Each row is a point on a landscape with many valleys, with its height.
A ball rolls from a point to the lowest of its 2 nearest points, and stops where none of them is lower. Distance is the straight distance between rows; heights are no part of it.
<1151> height 580: [113 109 154 138 108 146 101 230 130 135 177 129 113 161  94 130 194  72
 123 133 117 130 191 141  96 127 169 156 128 122 111 156 150 159 142 127
 150  73]
<234> height 441: [132 164 124  66 141 125 158  35 149 132 113 108 120 137 100 137 130  98
 131 106 136 125  60 123 185 112 155 137 111 105 124 143 125 129  93 136
 140 139]
<1338> height 639: [131 146  73 126 154 136 103  73 126 114 143 150 137  96  90 117  76 138
 152 110 170  76  97 153 164  99 129  98 139 127 133 104 128 103  70 117
 154 118]
<984> height 449: [122 163  99 160 146 177 111 131  55 100 139 159  77 109 108 179 143 159
 107 132 114 101 164 152 122 100 126 105 122 154 165 148 122 160 173 135
 136  93]
<911> height 410: [172 164  73 104  91 202 151 144  48 146 115 154 123 129 123 184 137 185
  68  88 157 100 141 121 133 150 172 126 100 149 124 133 161  97 179 129
 181  86]
<745> height 604: [ 97 101 126 149 129 118 117 204 183 126 178 130 135 166  97  83 173  60
 133 125 107 157 185 117 125 131 190 172 146 125 115 130 145 136 133 123
 152  98]
<585> height 525: [184 161  98 102 117 144 155  93  82 132  98 131 131 113 134 159  93 179
 127 102 174  93  90 123 141 141 119  97 136 141 133 107 145  87 126 124
 132 129]
<736> height 317: [ 67  89 154 127 120 122  95 148 147 154 197 164 133 112 163 119  88  78
 121 113 116 122 150  94 152 162  79 125 188 100 153 154  90 125  80 168
 179 139]
<1242> height 486: [159 155  74 115 135 123 154 212  45 140 149 110 100 149 141 181 129 173
 112 137 121 156 170 117 127 106 123 123 123 170 175 165 105 120 157 133
 122 114]
<118> height 389: [ 94  93 161 137  69 169  98 190 117 158 158 167 147 129 138 157 125 114
 119 103 124 104 182 132 111 174 137 118 143 103 104 142 134 128 140 139
 170 102]
<621> height 263: [174 117 146 138 113 112 140 195 125 123 109  83 111 165 146 126 191 136
 128 153 115 143 152 119  83 132 147 141 103 140 112 122 165 138 174  91
 101 119]
<1090> height 312: [ 97 137  99 183 176 117 138  50 141  84 134 125 108 116 136 127 154 125
 111 103 108 133 105 129 147 135 117 155 150 118 153 115 147 137 115 122
 170 158]
<1372> height 300: [115 102 176 134 109 119 138 152 179  84  95 100 140 163 106  90 220  70
 125 120 104 180 129 135  84 119 182 176 124 139  91 110 177 159 149 121
 119 106]
<801> height 691: [ 70 111  45 146 141 102 122 139 164 134 160 114 150 137 157  80  98 139
 109 111 110 226 175  94 186 106 132 163 179 145 150 142  99 116 116 171
 175 151]
<1311> height 369: [173 133 139 161 111 173 144 163  60 128 119 127  84 140 147 170 205 163
  84 144 113 127 163 119  69 157 147 140  96 149 122 114 183 142 209  80
 152 106]
<382> height 325: [102 124  92 133 138 135 126 142 119 175 184 143 110 110 162 134  75 149
 111 125 123 133 147  98 164 150  82 102 141 131 167 167  83 114 109 146
 162 162]
<1202> height 266: [156 156  88  79  86 167 146 167 101 152  93 112 148 137  95 138 113 161
 126 137 167 123 122 176 125  74 183 114  66 136  85 147 116 119 132 131
 115  84]
<1141> height 367: [136 136 101 115  76 199 160 131  72 158  99 135 144 129 166 160 128 196
  59  97 137 128 128 138 128 156 154 114  89 127 104 131 137 104 179 131
 175 122]
<947> height 454: [155 136  87 103 114 145 180 111 156 173 136  91 131 129 148 103  93 161
 117 103 160 123  97 114 175 164 147 100  97 118 119 134 103  81 122 121
 141 176]
<537> height 578: [118 144 108 121 156  97 135  34 160  79  90 108 157 148  94  93 159  98
 139  91 134 158  94 123 153 105 174 168 148 120 108 102 162 120 106 130
 138 125]
<872> height 315: [117 118 122 178  97 188 145 127  95 144 108 138 126 114 180 148 139 200
  83 102 132 112 134 142 100 187 128 121  98 127 115 108 140 114 178  93
 159 146]
<1379> height 455: [162 155 113 137 140 113 143 176  44 109 131 133  82 141 165 181 118 171
 125 155 113 139 151 107 100 131  61 115 138 167 191 147 121 122 170 121
  97 119]
<857> height 316: [133 135 158  95 131 134 114 162 133 185 160 158 110 118  88 133  97 112
 176 166 135  82 127 147 130 125 113  96  98 116 146 157  75 141 102 124
  76 120]
<304> height 339: [141 158 108  84 108 149 156 112 135 130  83 108 149 140 105 121 135 128
 128 127 142 146  89 156 139  86 183 136  68 112  90 150 106 129 124 134
 107 118]
<473> height 683: [ 89 128  98 133 118 173 138 167 101 157 140 127 104 117 150 152 132 150
  88 125 108 154 151 149 140 116 142 128  98 122 142 171  82 154 157 151
 156 120]
<303> height 601: [133 113 129 120 102 176 145 159 155 167 167 135 123 152 122 106 156 109
 110 103 140  96 147 100 139 195 184 122 110  99  98 123 153 108 146  98
 175 142]
<586> height 422: [139 136 106 142 148 133 136 181  65 166 166 162  87  99 141 175  89 181
 126 156 117 108 156 121 112 148  57  88 128 168 204 155  88 125 143 116
 110 143]
<639> height 566: [103 102  71 153 144 128 122 140 189 121 150 109 168 135 109  57  89 142
 150 123 152 156 149 147 161 104 183 131 127 120 109 100  99  96  99  93
 133 144]
<1188> height 623: [135 130 104  95 108 183 146 157 148 165 142 132 147 149 109 125 181  89
  80  95 141 135 138 106 137 158 217 142  92 107  86 137 158 116 151 127
 197 112]
<553> height 527: [114  83  93 172 122 135 128 173 192 146 166 105 151 137 151  62 102 153
 136 119 134 136 170 112 138 166 157 122 128 119 108 103 123  98 125  90
 145 169]
<195> height 431: [126 153 140 113 138 144 140 101  90 155 128 155  97 109 139 164 113 145
 114 132 116 103 102 137 126 143  86 114 117 126 167 152  94 139 120 133
 126 139]
<863> height 418: [109 138  80 120 135 103 135 113 124  89  63  95 180 158 124 115 170 113
 106  96 107 225 133 112 146  81 176 183 152 159 125 130 146 128 153 187
 142 102]
<714> height 758: [128 132 106 192 141 151 120 119 134  68 103 133 109 128  97 111 174 122
 138 138 133 121 135 154 115  94 185 140 103 137  96  90 163 142 154  94
 129 112]
<1159> height 490: [ 84  92 133 111 175  84 123  65 166 117 126 102 171 104 155 103  84 101
 109 129 113 192  86 135 144  86  74 153 164 112 132 148  77 152  49 181
 139 131]
<542> height 716: [109 115 172 148  99 156  89 171  82 151 126 155 117 104 122 162 135 167
 124 180 114 103 170 183  75 114  89 112 113 146 132 157 102 176 159 129
  88  91]
<1443> height 489: [135 151  51 104  97 160 125 136  97 168 152 145 150 103 137 140  45 190
 115  78 178 110 132 110 179 136 125  82 143 148 131 135 126  62 103 143
 181 130]
<543> height 712: [172 153 166  68 142 107 100  63 115 166 156 164 129 102  84 144  70 110
 174 147 158  45  81 116 142 141  77  76 135 121 154 137 115 121  61 127
  94 132]
<802> height 520: [145 145  84 117 130 138 115 213  64 131 138 109 105 160 107 177 157 130
 123 149 122 145 183 138 119  83 157 139 114 154 138 173 120 156 164 147
 127  68]
<1103> height 430: [126 122 137 155  89 193 104 170  65 144 152 164 132 121 140 181 147 155
  87 101 130  96 187 136  93 173 148 116 128 127 117 129 167 135 177 118
 182  89]
<957> height 625: [162 101 178 145 108 110 107 129 117 133 113 140 157 112 156 138  95 160
 160 137 135  77 122 118  93 171  78  87 143 122 111  89 142  98 120  95
  95 148]
<126> height 469: [168 158 157 101 148 112 144  75  53 129  87 142 109 100 166 184  98 171
 125 147 127 122  81 115 114 126  43 111 135 145 177 140 115 134 126 134
  82 137]
<26> height 638: [ 63  96 136 155 136 121 125 173 173 131 162 121  97 124 163 104 125 107
  90 144  99 169 149 138 131 122 100 149 143 123 154 161  77 157 125 159
 137 150]
<681> height 534: [157 117 193 118 109  91 141 114 160  94  79  96 150 148 151 103 170 101
 152 141 129 143  95 111 102 136 142 139 131 121  98  97 170 128 145 108
  85 148]
<378> height 606: [130 141  64 132 166 109 121  91 160 102 143 113 159 129  89  81  74 136
 168 116 170 123 115 134 170  88 156 124 148 136 127  94 122  98  73 114
 139 145]
<1506> height 587: [144 104 199 139 122 112 149 137 187 122 151 118 103 138 132  94 159  77
 160 136 103  90 117 108 131 171 139 118 119 103 119 123 140 145 124  93
  97 163]
<5> height 363: [145 115 114 134 126  81 113 155  94 109 137 121 164 136 163 157  81 142
 152 112 135 128 145  86 119 129  73 119 194 148 143 112 147  86 112 150
 131 123]
<366> height 224: [ 95 113 105 185 163  86 131 109 167  73 141 121 112 146 142 105 158 106
 110 110  87 160 152 107 132 132  99 179 189 138 162 110 155 134 138 139
 156 159]
<467> height 403: [152 147  72 110 132 124 164 125 143 139  96  90 144 148 116 102 114 162
 128 113 168 143 110 127 148 115 174 126  97 127 102 117 123  95 132 111
 127 146]
<401> height 375: [102 133 141 143 154 132 103 158 142 122 149 142 102 114  91 116 117 111
 164 170 123 103 127 180 131  73 126 115  97 114 130 143  75 155 102 116
  75 109]
<1221> height 752: [152 121 170 139 133 126  97  80  89 157 166 201 112  91 115 157  82 144
 163 135 131  47 130 105 117 196  55  80 159 131 164 113 133 113 114 103
 121 129]
<388> height 331: [106  98 157 101  74 143  97 180 134 159 123 135 182 121 134 131  91 122
 143 119 145 124 148 156 113 122 145 109 140 101  88 136 109 121 115 148
 136 103]
<243> height 238: [ 82  95 144 120  99 123  99 174 125 110 103 115 178 137 147 123 123 110
 118 119 121 173 157 147 108  86 133 153 160 124 113 148 117 144 124 178
 136  90]
<1277> height 741: [149 137 211 117 132  98  95  94  84 143 146 202  89 110 115 177 128 107
 162 154 111  62 122 106 107 172  47 110 158 135 175 132 140 139 135 123
  93 117]
<54> height 614: [ 61  88 163 144 155  89 128 135 210  97 159 114  92 128 134  80 136  62
 109 143  72 172 133 131 126 112  84 180 154 115 156 154  96 167 104 163
 124 145]
<601> height 477: [174 181 149  49 124 124 162  69 139 132 120 106 125 146  92 128 130  86
 160 125 163  92  70 112 166 127 169 114 100  98 104 126 141 114 110 125
  91 140]
<63> height 607: [168 111 181 114 105 124 153 128 142 152 129 120 125 137 147 118 120 125
 157 131 133  83 119  98 118 204 126 104 117 108 104 106 140 107 145  85
  97 169]
<1314> height 693: [127  93 124 219 131 136 123 177 144  99 132 112 100 131 176 114 160 165
 110 141  94 129 170 132  82 150  96 140 137 139 134 104 152 140 170 100
 118 147]
<120> height 322: [207 147 142 108 103 146 160 171  89 147 114 107 112 158 123 152 198 136
 113 145 146 109 146  91  90 165 170 122  74 139 100 115 186 115 182  87
 132 106]
<1027> height 365: [ 97  94 184 132 116 106 116 171 145 149 177 148 112 135 154 138 124  71
 128 121  94 107 157  94 121 182  90 124 171 110 160 154 112 134 117 156
 140 142]
<1345> height 553: [189 151  78 108 127  88 151  94 101 112 100 102 162 141 148 144  92 163
 142  94 171 128  98  93 164 123 114 117 166 152 136 101 162  64 105 137
 141 151]
<455> height 744: [138  99 228 122  86 118  86 161 141 148 120 158 151 111  99 113 113 110
 186 182 131  77 127 167  78 122 114 109 117 112  91 129 106 143  96 112
  53  97]
<102> height 586: [ 85 130 186 122 147 105 131 120 160 107 129 137  77 125 132 123 159  71
 129 153  84 126 116 149 114 120  94 147 125 108 146 153 115 168 124 151
 109 135]
<622> height 576: [163 133 121 105 153  62 158  79 125 117 123  90 147 138 171 142 103 130
 144 113 134 140  90  77 155 136  80 128 168 136 154 128 135  98 100 144
 109 171]
<451> height 472: [135 156 131 147 148 138 122  93  99 104  87 139  86  94 118 147 134 166
 138 180 123 108 110 172  97  87 104 109  77 141 145 129 104 162 148 109
  76 130]
<1304> height 468: [118 132  89 111 126 110 161  97 113 114  57  91 171 143 162 140 143 144
  94  91 115 211 106 123 157  86 144 164 131 143 124 152 109 120 130 187
 133 130]
<1180> height 670: [124 119 128 100 134 137 110  48 137 156 145 143 162  85 119 130  50 135
 130 103 172  73  70 132 168 146 103  95 152  98 118 118 124 113  58 145
 158 135]
<759> height 383: [115 159  99 127 177 119 135  45 122  92 120 130  97 114 113 153 132 118
 129 119 125 122  76 149 167  94 123 143 130 129 151 130 125 135  95 138
 148 128]
<190> height 448: [141 133  93 106  94 162 132 136  47 149 133 149 163 103 168 180  66 199
  91  73 150 132 129  99 150 149 102 101 154 147 146 142 117  82 120 166
 180 124]
<1309> height 417: [127 107 130 115 162  72  99  65 131 108 115 106 183 101 152 128  79 115
 122 119 140 155  85 128 122  85  59 136 182 135 140 113 129 135  65 179
 126 118]
<920> height 332: [ 90 114 183  96  84 166 118 148 140 192 133 151 132 111 153 138 117 122
 111 143 110 119 121 154 122 166 109 112  97  90 122 169  72 149 130 146
 123 136]
<666> height 335: [111 123 111 130 150 110 103 125 122  91 105 118 168 118 141 127 100 120
 130 133 132 156 117 152 125  60 104 144 158 133 135 134  98 137 103 169
 111 109]
<1149> height 718: [ 76 122  47 142 159  75 113  81 160 115 138 115 189 134 135  77  91 132
 130  92 123 203 143 107 184 104 124 163 193 149 136 119 117 111  73 161
 170 141]
<115> height 505: [156 162 146  87 106 181 145 107 146 177 150 158  89 131  81 115 118 133
 142 137 152  41 107 136 145 183 155  92  74 109 105 123 132 122 146  95
 108 144]
<1319> height 627: [ 84 121 131 143 143 153 115 156 196 113 169 139 140 146  72  75 163  64
 135 118 127 144 148 146 141 116 218 155 115 112 105 125 118 138 112 103
 152 108]
<198> height 549: [129 116 117 138 131 117 136  85 168 102 117 126 175 145 109  91 160  98
 133  88 145 135 126 105 148 148 184 154 155 112  99  86 185 112 116 114
 162 139]
<1404> height 757: [151 136 178  96  73 163  87 139 116 168 107 168 142 108  86 139  94 155
 169 175 164  68 127 179  89 118 123  90  75 115  80 137 113 141 117 108
  68  93]
<29> height 427: [105 159 116 116 166 134 139 107 141 122 116 130  90  99 101 132 122 127
 138 168 121 124  92 168 129  74 119 113  68 118 126 164  66 164 106 135
  83 133]
<1195> height 408: [108 100 173 185 143  97  96 192 164  90 178 153  75 138 120 107 154  71
 142 156  91 105 168 118 114 121  81 158 171 128 159 126 141 150 124 130
 113 116]
<1185> height 256: [145 117  94 154 103 154 158 193 105 157 126  88 122 143 181 141 148 186
  89 128 132 152 157 110 108 173 135 119  95 137 126 122 130 111 183  93
 145 148]
<1461> height 702: [110 128 148 121 101 158 121 195  66 159 142 148 103 128 151 184 130 149
 102 150 101 136 175 145 101 132  98 122 138 138 162 182  91 159 177 157
 121  98]
<227> height 745: [114 129  57 114 173  82 135  87 144 132 164 105 162 128 138 110  70 124
 141  97 140 170 110 101 199  98 110 127 180 139 167 142 104 110  68 164
 171 139]
<265> height 720: [ 87 117 116 187 164 111 134 110 181  68  93  93 103 113 139  89 146 134
 123 144 106 169 111 161 107  90 125 151 113 127 120 111 107 151 128 113
  96 151]
<1333> height 593: [ 91 108 125 105 152  82 163  64 198 136 130  79 168 144 146  64 112 108
 116 109 116 205  96  99 182 148 130 158 157 110 127 138 102 128  75 145
 144 173]
<897> height 542: [145 130 217 134 113 123 116  79 129 103 114 158 119 122 143 139 172  82
 146 112 115  78 109 111 112 173 108 132 168 107 124 106 193 135 132 121
 125 127]
<155> height 731: [120  91 217 138  74 143  92 196 131 141 120 133 131 130 120 132 155 119
 151 175 112 114 155 178  59 117 113 127 113 118  97 143 116 171 133 131
  72  88]
<728> height 787: [156 152 169 112 116 117  92  93  83  74  76 142 151 104 127 162 122 120
 165 151 142 116  99 147 102  64 118 125 146 135 103 103 172 140 131 137
 101  88]
<1339> height 498: [178 163 127  97 109 144 164 112  28 138  82 143 119 115 164 193 119 215
 108 116 147 120 105 122 112 137  86 110 119 157 164 127 126  96 153 124
 105 119]
<344> height 694: [130 131 187  66 131 132 108  34 132 156 143 155 151  98  97 136  80  94
 156 127 155  67  66 134 150 140  98  99 130  84 112 138 122 131  64 144
 125 128]
<1381> height 642: [113  99 158 152 109 142  90 127 103 134 120 159 159  93 158 144  91 173
 128 131 138  94 137 147  95 147  75  99 143 120 122 118 117 127 123 132
 123 131]
<1509> height 507: [167 146 144 130 171  93 131  85 121  99  87 109  85  98 135 141 117 152
 151 187 118 130  82 149 101  74  66 109  94 145 144 120 108 151 115 114
  53 161]
<293> height 545: [187 159 117 112 171  73 165  60 125 109  99  77 103 115 145 144 113 153
 154 146 130 137  74 111 140 107  85 117 125 146 160 116 125 115 103 115
  83 174]
<1153> height 678: [ 99 101  86 209 153 117 126 202 167  87 150 113  99 148 139  96 152 133
 103 143  97 157 190 130 109 115 112 158 135 150 153 116 132 142 166 113
 135 136]
<1370> height 524: [145 137  80 112  99 159 116 112 114 175 157 163 138  89 106 127  32 182
 136  95 185  48 116 124 157 166 108  64 142 134 120 104 127  72  96 113
 160 129]
<1452> height 680: [148 150  73 124 154  84 145 173 140 107  91  77 127 164  89 102 140 127
 152 156 138 184 133 136 123  69 181 141  84 152 115 125 112 120 136 111
  82 115]
<1320> height 361: [ 96 125 146 100 127  99 149 116 175  98  67 104 155 165 122  91 198  60
 115  98  96 223 119 128 121 106 180 188 140 136 111 142 145 147 141 171
 126 115]
<76> height 404: [ 77  72 200 169  98 135  91 211 162 136 187 155  82 125 136 119 145  77
 122 152  78 105 184 133 103 155  84 147 164 117 141 148 113 157 131 148
 125 112]
<686> height 476: [154 174 135 107 111 177 155  74 114 136 103 159  84 115 107 145 158 151
 110 123 149  74  86 147 130 147 152 112  71 114 102 116 153 129 159  95
 135 127]
<1224> height 624: [177 156 114 129 160  89 154 109 154  99 109  97 118 167  96 106 202  87
 148 128 124 146 119  77 138 140 183 145 120 146 124  91 184 114 167  91
 117 146]
<282> height 773: [152 144 139 150 121 135  94 133  93  57  88 126 112 128 114 155 163 129
 149 167 130 120 147 159  87  61 151 131 122 147 111  95 177 159 171 109
 113  91]
<820> height 728: [165 150 196 111 152 101 113  81 124 131 155 161  87 108  97 138 117  81
 186 169 120  58  98 111 133 142  88  97 126 121 145 125 134 141 108 109
  76 139]
<117> height 508: [170 153 175  76 125  93 149  74 132  99  85 116 138 132 142 127 139  98
 172 142 143 116  74 120 123 107 130 130 110 113 103 113 156 131 124 119
  83 147]
<539> height 564: [128 143 203 132 146 123 137  89 144 109 131 146  71 125 119 131 188  66
 148 143  91  99 104 121 115 158 118 143 119 109 144 132 151 168 148 116
 108 135]
<1498> height 559: [102 103 129 102 118  87 144  89 172 139 117 105 207 152 165  81  89 109
 131  82 129 181 122  90 171 152 147 150 180 109 111 123 127 100  87 167
 149 160]
<915> height 529: [119 121 171 122  86 183 120 116 158 194 160 176 117 108  98 111 103 136
 127 122 146  49 112 148 133 207 134  84  88  85  97 125 118 120 129  95
 132 156]
<112> height 660: [ 93 113  82 174 147 136 129 173 126 117 166 120  90 135 159 126 130 144
  96 132  95 162 170 127 139 125 101 148 137 140 160 155 104 142 160 139
 146 148]
<824> height 181: [176 167 117  80 102 143 133 175 118 150 129 123 111 149  84 136 128 127
 165 157 159  93 136 151 129 106 175 116  68 124  94 144 126 129 138  99
  94  96]
<825> height 555: [120 112 146 109  94 168  99  94 135 196 156 184 140  78 102 117  35 164
 123 126 174  48 114 136 141 199  96  65 115 104 101 116 104  93  97 123
 141 139]
<1300> height 485: [118 147 117 150 154 147  87 122  81 107 157 187  92 100  92 166 118 126
 158 146 132  69 150 156 121  99 115 102 145 139 161 130 128 147 122 132
 134 100]
<1176> height 184: [137 114 114 130 113 128 162 196 145 153 122  84 137 157 154 120 153 132
 113 126 127 167 152 123 114 134 158 139 106 126 119 134 117 126 163 118
 126 141]
<332> height 742: [104 119 145 211 148 156  99 101 160  84 122 143  89 101 120 105 161 134
 129 145 110 108 132 172 107 109 129 129 103 128 123  97 143 160 134  92
 111 145]
<750> height 384: [126 123 103 147 161 119 116 145 113 176 190 159  95  92 132 143  59 162
 135 149 124  85 147 112 132 155  57  80 132 143 194 141  77 111  98 111
 127 155]
<509> height 650: [110 141  70 113 135 157 151 139 140 133 115 113 149 158  91 119 192  96
  85  94 123 186 139 110 152 106 229 171  91 128 107 142 142 130 152 145
 180 101]
<552> height 518: [138 131 158 151 113 139 100 122 105 116 143 172 112 118 120 150 145 111
 154 122 128  72 138 127 115 147 121 120 153 112 129 112 168 134 138 119
 141 105]
<1021> height 234: [120  95 209 146  89 128 106 202 178  98 136 124 127 155 102  96 209  59
 125 132 102 145 156 139  70 121 166 162 141 131  92 129 172 173 133 133
 121  72]
<32> height 516: [101 103 119 103 111 112 145 125 155 141  94 103 193 144 188 113 134 120
 100  88 110 216 123 106 165 119 144 156 159 115 116 151 109 117 124 183
 160 145]
<882> height 659: [105 105 154 183 135 138 102 109  86  93 107 153 134  94 169 157 110 170
  95 136 110 110 129 150  89 127  56 115 161 140 156 114 130 153 153 153
 122 128]
<472> height 652: [ 70 132 100 121 147 158 131 142 167 109 113 125 130 146  80 101 167  81
 116 121 121 176 134 156 130  79 218 155  86 113 101 146 100 149 133 131
 147  97]
<192> height 770: [128 138  94  88 190  81 121  95 122 144 159 109 145 105 118 131  60 113
 155 127 151 134  87 117 171  88  88 107 147 137 162 143  87 120  46 152
 120 134]
<1212> height 579: [150 120 115 128 110 159 150 101 168 136 144 120 159 143 129  98 128 124
 119  85 164  89 113  92 158 187 183 122 126  99  94  85 173  83 136  97
 176 155]
<815> height 641: [156 125 120 128 155  63 159 140 192  96 105  69 131 193  85  58 193  79
 146 139 109 194 138  91 119 132 175 180 127 156 121  92 159 127 154  99
  85 153]
<338> height 699: [115 143  93 142 166 105 160 121 172  99  75  72 115 151  98  96 168 118
 120 148 106 205 112 130 126  92 168 156  88 141 117 128 112 137 148 122
  95 141]
<1365> height 409: [128 133 112 182 133 178 123 157  75  99 150 146  87 123 132 167 177 158
  96 135 115 116 171 140 102 129 145 140 123 149 145 116 164 157 189 106
 162 108]
<1326> height 407: [141 116  93 122  98 124 117 184  63 133 130 134 164 136 168 177  88 172
 120  98 133 142 168  98 126 138 102 114 171 146 140 133 125  87 141 161
 153 116]
<414> height 554: [ 86 121 110 142 181  88 147  40 190 112 123  91 128 114 128  91 114 118
 112 127 110 172  79 140 165 110 118 154 125 102 128 132  86 151  72 131
 135 157]
<256> height 253: [170 169 119 103 125 140 135 162 101 175 135 139  87 120  88 148 108 156
 166 173 150  81 125 152 110 115 124  86  70 142 133 146 102 127 141  97
  78 119]
<1093> height 798: [187 161 152  91 103 129  98  86  84 121  80 143 144  99  98 152  94 161
 179 155 183  75  86 160 110  78 118  87 117 141  98  84 157 112 122 122
  87 107]
<81> height 658: [145 133 116  98 134  66 142 155 159 110  94  77 168 190  80  81 160  87
 160 141 127 203 131 112 120  87 204 172 128 151 103 100 141 125 128 116
  84 110]
<462> height 302: [112 101 121 178 146  90  97 135 141  91 165 143 138 136 155 127 116 111
 142 112 110 112 161  96 128 139  77 144 201 133 150 103 164 115 111 140
 145 140]
<1268> height 494: [110 105 116 138 117 144 157 143 185 179 164 107 124 133 165  93  94 143
 122 123 130 128 129 110 161 181 137 107 108  95 122 128  93  99 123  91
 149 201]
<142> height 272: [106 110 176  99  94 150 159 177 163 181 120 109 121 137 155 125 145 121
 121 147 114 144 132 140 113 149 144 122  76 101  99 163  91 150 144 124
 103 143]
<573> height 233: [ 80 118 114 120 151 120 121 100 135 156 197 141 120 114 150 131  94 100
 110 105 116 130 122 104 193 152 107 134 164 100 165 162  96 133  78 164
 187 153]
<772> height 471: [ 94 100  98 151 125 105 119 138 155  89  72  98 193 161 103  74 180 132
 103  96 115 225 161 133 103 100 194 189 151 167  92  83 173 132 158 146
 141 100]
<1416> height 605: [160 175  86 114 155 117 153  55 116  96  88 114 120 151  95 130 184 111
 120 104 139 145  97 104 158 124 189 150 113 136 114  97 183 106 154 122
 153 137]
<1500> height 792: [145 149 120 117 204  86 110  63  90 138 155 143 108  84 119 171  81 125
 138 144 133 118  76 125 137  97  36 100 138 151 188 138 100 150  58 142
 118 130]
<841> height 664: [ 67  91  83 139 140 102 141 161 187 138 136  90 134 131 170  72 106 132
  96 140 100 219 157 128 148  95 111 155 141 127 141 156  69 129 123 156
 135 159]
<143> height 558: [195 118 160 135 107 100 138 134 148  96  92  98 162 151 120 103 140 138
 177 143 156 114 108 120 106 133 156 116 122 129  84  68 184  98 136  78
  89 141]
<764> height 513: [139 114  99 154 119 119 121 146 138 104  97 109 187 155 120 104 157 132
 121  94 143 161 154 125 112 120 188 157 145 141  94  87 189 110 141 122
 155 106]
<1496> height 552: [136 122 105 136 127 135  79 218  97 112 158 126 126 154  80 149 159  97
 142 149 126 133 201 157 109  81 182 146 133 140 112 144 152 152 146 125
 129  59]
<1435> height 386: [ 98 138 165  83 115 162 147  90 114 203 138 155 102 107 163 170 116 120
  96 117  97 121  95 122 151 189  92 123 107 100 156 180  81 139 125 156
 149 146]
<908> height 679: [110 108 145 183 118 144 134 147  97  82 103 113 115 129 191 150 163 176
  73 129  97 153 148 137  80 134  82 150 144 146 146 119 146 148 189 139
 132 142]
<315> height 447: [143 179 121 120 106 200 136  71  68 137 108 185 100 113 117 172 143 161
  86 101 147  78 115 128 130 160 146 118 108 128 122 115 168 118 176 115
 173 103]

For each start below, name the point where the ball stops.
<102> => <1176>
<1319> => <573>
<825> => <366>
<1277> => <824>
<622> => <824>
<957> => <1176>
<1345> => <1176>
<915> => <1176>

Write out the way that a ball takes from each point below.
<1381> => <957>, <63>, <1506>, <539>, <897>, <552>, <1300>, <984>, <1365>, <1311>, <120>, <621>, <1176>
<472> => <1319>, <745>, <1151>, <1496>, <802>, <1242>, <1379>, <586>, <750>, <382>, <573>
<54> => <102>, <539>, <897>, <552>, <1300>, <984>, <1365>, <1311>, <120>, <621>, <1176>
